A landscape with many valleys, sampled at points; each row gives a point and its height.
From any point a ball rolls to the lowest of the 2 points nearest to it. It stops when none of these is lower. Distance is the straight distance between rows; heights are no part of it.
Z369: [ 24  13 -12   3 -18   9 -11   2  18  11 -29  12 -17  -7   1  24  16   6
   6  -3 -10]  h=85.7
Z323: [ 16   5  -9 -15  -6   2   0 -14  -3   8  28   3 -11  -5  -9  -4 -19  17
  -7  10  14]  h=73.3
Z767: [ 11   3   1   5  -9 -10  -3   5 -13   4 -19  13  13  -6  -1 -24 -18   2
 -11   6 -16]  h=21.0
Z884: [  6  19  19   2   1  -6  -8  -8  13   6 -10  14 -16  16 -18  11  11   8
  -4   1 -26]  h=66.8
Z486: [  4  -2  16  -1  -4   8  -2  -7 -12 -13   0   0  -7  -4 -11   0  -3   9
   8  -1  -4]  h=50.3
Z429: [ -7  -8  -1  12 -15 -16 -17  10  -7   4 -25  -7   3 -10   9  -7  15  -8
   4   6  17]  h=58.7
Z796: [  0  25  -7   7   5  10   0  -1  11  14  -4  -2  -9  20  25  -2   5 -14
  -1 -18 -20]  h=37.5
Z479: [-12 -19   2  -2  -1 -12  13   8  12   9  -8  -8   6   8  -3  -1  -1 -11
 -21  14 -17]  h=72.6
Z136: [ 12   1 -24 -21  13   9   0  -1  -4  -4  31   2  -6 -12 -12   0 -25   5
  -9   0  12]  h=72.3
Z265: [  1 -13   1  -5   4   3  -2   8  -6   6  -8 -13  -9  18  10  12  10  -5
 -15 -20  -6]  h=80.7
Z387: [-16   7  -1  -3  -9   1   7  -9   5 -12  17 -14  -7  14   8 -20  13  -3
   6  11   7]  h=41.4
Z853: [  6  -4  -6  -1 -10 -21 -15  -3 -16 -15   9   1  -1 -15 -16 -12   0  18
   0  15  16]  h=46.8
Z501: [ -9  17   6   7   7  11  -4  -5  -8   1  -5   0  -4  24  20 -11   9  -9
   2 -17  -9]  h=44.8
Z242: [ 18   1 -11   4   4  -4  -5  -6   9  -4  12  25  11 -15 -15   8 -17  22
  -5   4   2]  h=22.3
Z878: [  6  -1   3  -9 -18  11  12 -13  -9 -26   4  -7 -15   2   0 -13  -2  11
  15   5 -13]  h=40.8
Z125: [ -8   6  -6  -4  -8  -2  15  -3 -13 -12   8  -5   1   8  11 -33   0  -4
   7  17   5]  h=32.1
Z566: [ -7   3  28  -6 -15  -8  -5  -3  10  10  -9   2  -2 -11 -20  -6  -2   9
 -11  13  -4]  h=64.7
Z728: [ -7 -26  10  -4   6  -8  -1  13 -18  -7 -16  -5   8  -9 -12  10  12  -2
  -1   9   9]  h=86.3
Z666: [-17   5  -5  16  14  -7  11   2  16  -6   6   7  17   6   6  -5   7 -16
   9  -1 -14]  h=19.5
Z305: [ -6 -10  -4 -17   0  -2  -6   9  -4  -7  -3 -21  -1   4   9 -10   2   0
 -27  -9 -15]  h=77.9
Z682: [-16  -9  -2  12  -6 -10  -7   5   2   0  -3 -11   9  -7   4  -6   8 -12
  -2  11  20]  h=67.1
Z498: [ 11   6   7  -6 -23   3 -15  -2   3  14 -25  -3 -27   0   5  11  21   7
   6  -4   4]  h=75.7
Z612: [ -3 -22 -11   1  12 -11  15   5  -6  14  15  -5   6  17 -10   5   0 -17
  -8  23  27]  h=54.6
Z19: [ -6   7   3  -1   1  22  19  -8  11  -5  22  -9   1  -7   4   2 -14  -2
  21   0  12]  h=9.1
Z570: [  0   5  10  -5  -4  13 -24  11  15   8 -30  -1  -1 -15   4  16   4   4
 -14 -18  -8]  h=73.5
Z213: [  4  22 -12   8   8   1   4  -4   3 -20   3  15   2   0  14  -9   7   0
  15 -10 -29]  h=47.7
Z458: [ -4  -1  10 -18 -10  13  17  -3  18   1  12  -6  -2 -23  -8  -4 -14   2
  -3  14 -11]  h=56.0
Z314: [ -8 -11  -8  -3  16   4   7   3 -32 -17   5  -5   8   9 -12 -12  -5 -11
  -3  15  19]  h=67.7
Z115: [ 11  16   0  -1 -17   5  -8  -1   1  -4 -21   7 -12   1   7 -10   3  -1
   2  -6 -28]  h=50.9
Z689: [ 13  -8   2  -9   6   4 -11   4   6 -13  -7  10   0  -8 -11  22   3  21
  -9 -12 -13]  h=55.9
Z82: [-12   9   5  17   9   1  14 -15  16   9  23   3   1  23   5   8   9 -11
  17   0  12]  h=75.3
Z632: [ -6  -8  14   3 -10   6  -6  -4   7   0   1 -12 -12  -6  -2  19  15   1
  17  -2  21]  h=42.0
Z389: [ -8  16  -5  -6   8  11  19   3  18  14  13  -7   1   9  27  -6  -6  -8
  -3 -14  -9]  h=30.4
Z674: [  5  -1   4 -18  10  11   1   4   4  -9   5   3   7  -9  -5   1 -14  16
 -20 -11 -22]  h=50.1
Z446: [-15   3   7  13   4  -8   8 -11  12  20  24  -1   6  12  -3   0  -1  -8
   3  16  24]  h=73.2
Z449: [  5 -26  21 -11  -5   4   7  11  -8   5 -24  -2   0 -13 -13  18  -2   2
  -4   7  -2]  h=92.0
Z130: [  8 -11 -14   2  -8   3  10   9   2   4  -5   2  17 -24   0  -6 -22 -12
  -2   8  -6]  h=55.8
Z562: [  3  13   4  10  -4   1   6 -24   4   0  25   2 -15  19   3   2   3  11
  21  -1  11]  h=76.5
Z555: [ -7 -17 -14 -11  -5   5  21   2  16 -17  24 -20  -3  -1  -1   2   4  -5
   7   5  -5]  h=46.9
Z578: [ -7  -7  12  -6 -16  11   8  -6  10  11  -4 -17 -18  22   8   1  14 -13
  -2   7   2]  h=54.9
Z328: [ -5 -15   4  -2   2  -9  -5   5 -23  24 -23  -3   1   0  11  13  20   5
  14  -2  32]  h=73.4
Z342: [ 13  -8 -15  -7   8  -2  15  -1 -13 -25  13   4   6  -2  -4  -4  -9   5
   1  -2 -22]  h=23.7
Z159: [  2   2  10   2   0   1 -13   7 -16   3 -16   9  15 -14  -5  -9 -16  -1
 -12  -3   1]  h=31.8
Z38: [ 13   3  -4  -1 -11   5   9 -15 -10   8  17  -2 -10   9   6  -9 -15   5
   9   8  14]  h=74.5
Z225: [ -4   4  11   3  -3  20   7  -2  17   8 -12  -8 -15  15   0  18  19 -20
   9  -2 -17]  h=62.3
Z537: [  2   9   7 -12 -14  10  -2  -1  -2  25   0  -7  -3  -3  12 -15 -21   0
 -18   0   6]  h=64.0
Z533: [ -7 -21  -4  -6  -3 -11  -3  17   3   3 -20 -15   6  -5   4  -2   1 -10
 -26   2 -14]  h=75.2
Z384: [  2   6 -16 -12  23   3  -6   3 -12  -9  26   2   8  -7  -4  -9 -19   5
 -13  -8   4]  h=71.6
Z297: [ 13  -8   1  -4 -12 -26 -12  -2 -11  -6  -7   7 -13  -4 -13  -1  12  24
   1   6   8]  h=55.3
Z114: [-18  26  19  10  13   6  16  -9  -5  -1  11  14   9   8   5 -19  -4  -1
  15  10   6]  h=75.4
Z453: [ 24   3  -5   4   1   4   7 -10  -3 -11   7  25   6  -3  -7   2 -17  17
   7  -2 -17]  h=14.1
Z361: [ -3   7  16 -16 -13  -7   9  -7  19   5   4   4  -6  -6 -15 -10  -9  14
 -12  14 -23]  h=60.3
Z310: [ -4 -14  -4  -7   8  -8 -13  12   9  -1  -8  -6   4 -18  -4  26  19  12
   6 -15  14]  h=70.7
Z96: [ -1 -12   3   6   6   3   0   0 -27  10  -7 -10  -2  13   8  11   9  -4
  15   2  44]  h=66.2
Z850: [ 10  -6   5 -14 -16 -14 -12   3  -9  15 -25  -3 -16   1   3   5  15  16
  -5   0   7]  h=66.6
Z439: [-15   4  16   1  20  11  -4   8 -12   7  -5  -1  22  -4  -1  -9 -15 -13
 -16  -5   3]  h=40.2
Z819: [ -2   1  -7  -5  -8 -12   7  -8 -19 -18  16  -1  -4  -2  -9 -28  -6   6
   4  21   4]  h=39.6
Z601: [ -8  -6   3  11   7  15   1   2 -23  -7  -7 -11   9  12  11  -2   0 -16
  12  -7  22]  h=58.9
Z710: [  4 -14   8   6  -8  16  14  -6   9   6  10 -11  -3  -6  -4  17 -10  -6
  18   6  17]  h=22.9
Z55: [ 10 -24 -13   1  -5 -14  15   1  -9   5   8  -2   0   2 -10   3  -5  -9
  -2  23  12]  h=48.6
Z126: [ -6  19  22  11   9 -13  -1 -13  13   6   8  21   0  12 -16   0  -1   8
   1   4 -15]  h=70.5
Z973: [ 10   2  -3   4  -9   4 -11  -3   5   4   6  14  10 -26  -8   3 -18  10
   2   5  19]  h=29.8
Z927: [-15  -1  11   2  17  12   8  -3 -15 -14   9  -4  11  -3 -19  -9  -9  -8
   9  18  22]  h=63.8
Z532: [-15  -1  12 -16  17  14   2  10   1  -1   9  -7  12 -20 -13  -1 -17  -3
 -19  -2  -6]  h=45.7
Z70: [ 11  25   9   0  -6   3 -12   1   7  11 -31   9 -14  11  -7   5   6  -1
 -10  -4 -32]  h=60.2
Z407: [ -5   3   6  18   9   7  -7   1 -18  -6 -15   4   5  21  12  -4  12 -19
  10 -13   1]  h=52.0
Z889: [-17  26  22  12   9  -6  -5 -14   6   3  18  14   5   4  -6  -9  -1   7
   7   5   5]  h=72.7
Z473: [  0  15  -4  12  21   0   2  -7  -4 -19  11  13   0  19   1   3  13   3
  17 -18 -19]  h=52.1
Z262: [ -4 -12  -5 -20   1   9  27   4   5  -2  22 -11   0  -7  -8  -3 -13  -7
  -6  16  -7]  h=51.6
Z647: [  1  -2 -12   7  -2  -6 -13   2  24   7  10  -4   3 -14   4  17   5   7
   2 -10  18]  h=76.2
Z490: [ -6 -21  -5  -7  16 -24  -7  11 -20  11  -5  -1   3  -7  -5  13  18   8
   1   8  29]  h=80.0
Z393: [ -5  -8   3   0   4  -4 -12  15  -2  19 -36  -8  -3  10  15  14  17 -11
 -10 -12  -3]  h=85.1
Z619: [  5 -11 -23  -2   2   2 -11  11  -4 -19   7 -16  -3   2  13   8  11   2
   3 -28   3]  h=82.9
Z349: [ -8   7 -13  -5   6  18  11  12  17  -2  13  -9  16 -14  19  -5 -12  -8
   4 -20  -7]  h=24.6
Z176: [  7   3 -26  -4   7   1 -11   7   3 -24  18  -5   5  -6  12  -2  -1  10
  -1 -27  -8]  h=81.3
Z331: [-11  -6  -4  -2  -7  -4   4  -8  16   3  18 -21 -15  21   8   0  20  -5
  -4   4  10]  h=48.7
Z605: [ 14   5  -4   6 -13 -21   7  -3 -20  12  -7  12   2  15  -1 -27 -12   0
  -9   9  -8]  h=8.0
Z526: [  7   3  -8  17   2 -27 -10   9   8   8 -34  13   3   5  -1   9  11  -6
  -5   6 -19]  h=20.3
Z786: [  5  24 -10   4  -2  -8  -4  -1   9 -18 -11  13  -7   3   0 -11  12  -1
   4   0 -42]  h=41.1
Z846: [  2  14   5  15   4  11 -10 -10   7   5  17  11   8 -15  -3   8 -13   8
  16  -6  24]  h=25.2
Z643: [  6  -6  -9   8  -3 -13  18  -5 -22  -1   1   8   5  24   3 -21  -2  -6
   2  16  -6]  h=20.0
Z54: [ -2  12  -5 -15   5  10  -4   4  -7  25   9   2   2 -12   2 -16 -32  -8
 -21   6  14]  h=61.9
Z577: [  6 -11 -16   8 -20  -2   4   3   3 -13  -8  -5   1 -17   9  -7  -3 -10
  11   6  -8]  h=49.0
Z737: [  7   5  -7   1  -1  16 -18   6  19   1 -13  -1  -1  -7  12  18   4   0
  -3 -29  -5]  h=77.8
Z651: [ -8   4  -2  17  -7 -23  -9  -5   9  19   9   1   7  -2   0  -9  -1  -5
  -1  16  21]  h=71.2
Z842: [ 15  -7   4  -5  13  -7 -11  -2  -6  -6 -10  14  -8   4  -8  27  17  21
   6 -13  -4]  h=62.7
Z739: [ -3  -4  12   0   3  -1   5   0   8  16  -1   0   2   7   0  10  -5  -2
 -12  -2  -7]  h=69.9
Z627: [ -3  -4  14  11   9  17 -10   6  -8  -4 -18  -3  -3   3   6  21  13  -9
  14 -24   4]  h=62.0
Z399: [ -5  -8 -15   0  24  -5  -2  13 -20 -13  15  -5  15   3  -6  -5  -5 -10
 -10  -5   8]  h=70.3
Z437: [-14   3  27  -2   0   8   3 -10  -4 -15  10  -5  -4  -3 -22  -2  -3   7
   9  14  10]  h=57.8
Z388: [  1 -24 -14   4 -14  -6  15  -2   5 -14   7 -11  -1  -4  -4   4   4  -7
  10  14   0]  h=39.2
Z281: [  6 -10   2   6  18  -5   1   0  -6 -17  -5   9  -4  17 -11  21  16   1
   8 -14 -16]  h=58.1
Z245: [  5  -5  -8 -15  -6   3  17  -4  -7 -23   8  -5 -11   9   8  -9   5   4
  -1   0 -27]  h=31.7
Z271: [ -6   7  -6  24  10 -20  -4   3   5  -6 -11  15  10  11  -2  -3   9 -13
   2   3 -22]  h=29.1
Z72: [  3  12  14  -2 -13   8 -20   0   6  23 -20   0  -3  -6  13  -4  -7   6
 -16 -11   6]  h=67.5
Z359: [-19  -6  11   3   4  -5 -14   8  13  -2 -11 -10  -4 -12  -5  23  32  -1
   9  -6  15]  h=59.8
Z7: [  7  -2 -12 -12  -2   7  16   5  -7  20   4   5   2 -13  -5 -11 -34 -16
 -11  17   1]  h=59.6
Z492: [ 16  11 -25  -2  -4  13 -15   0  20  -9   4   6   0  -4  16   9  -3  17
 -11 -26  -7]  h=80.1
Z6: [  9  -2  -2  12 -13 -28 -15   6  -4  13 -33  16   5 -10  -2  -3   8   4
   0   7   5]  h=42.6
Z165: [ -1  18  -4   7   6  16   1  -7  17   1  18   6  12 -11  13   2 -13   2
  14 -16   1]  h=18.6

Call two points neighbours if one is among the 2 nearest of the other. Go from one point of each pair to the other, from neighbour to neighbour, staying as low as possible. Name the highest point that can't be avoided.
Z526 and Z666 => Z271
Z605 and Z786 => Z842
Z165 and Z453 => Z973

Where does a ball stop that starts at each point below?
Z737 => Z388
Z38 => Z453
Z82 => Z526
Z437 => Z453
Z490 => Z165
Z627 => Z165
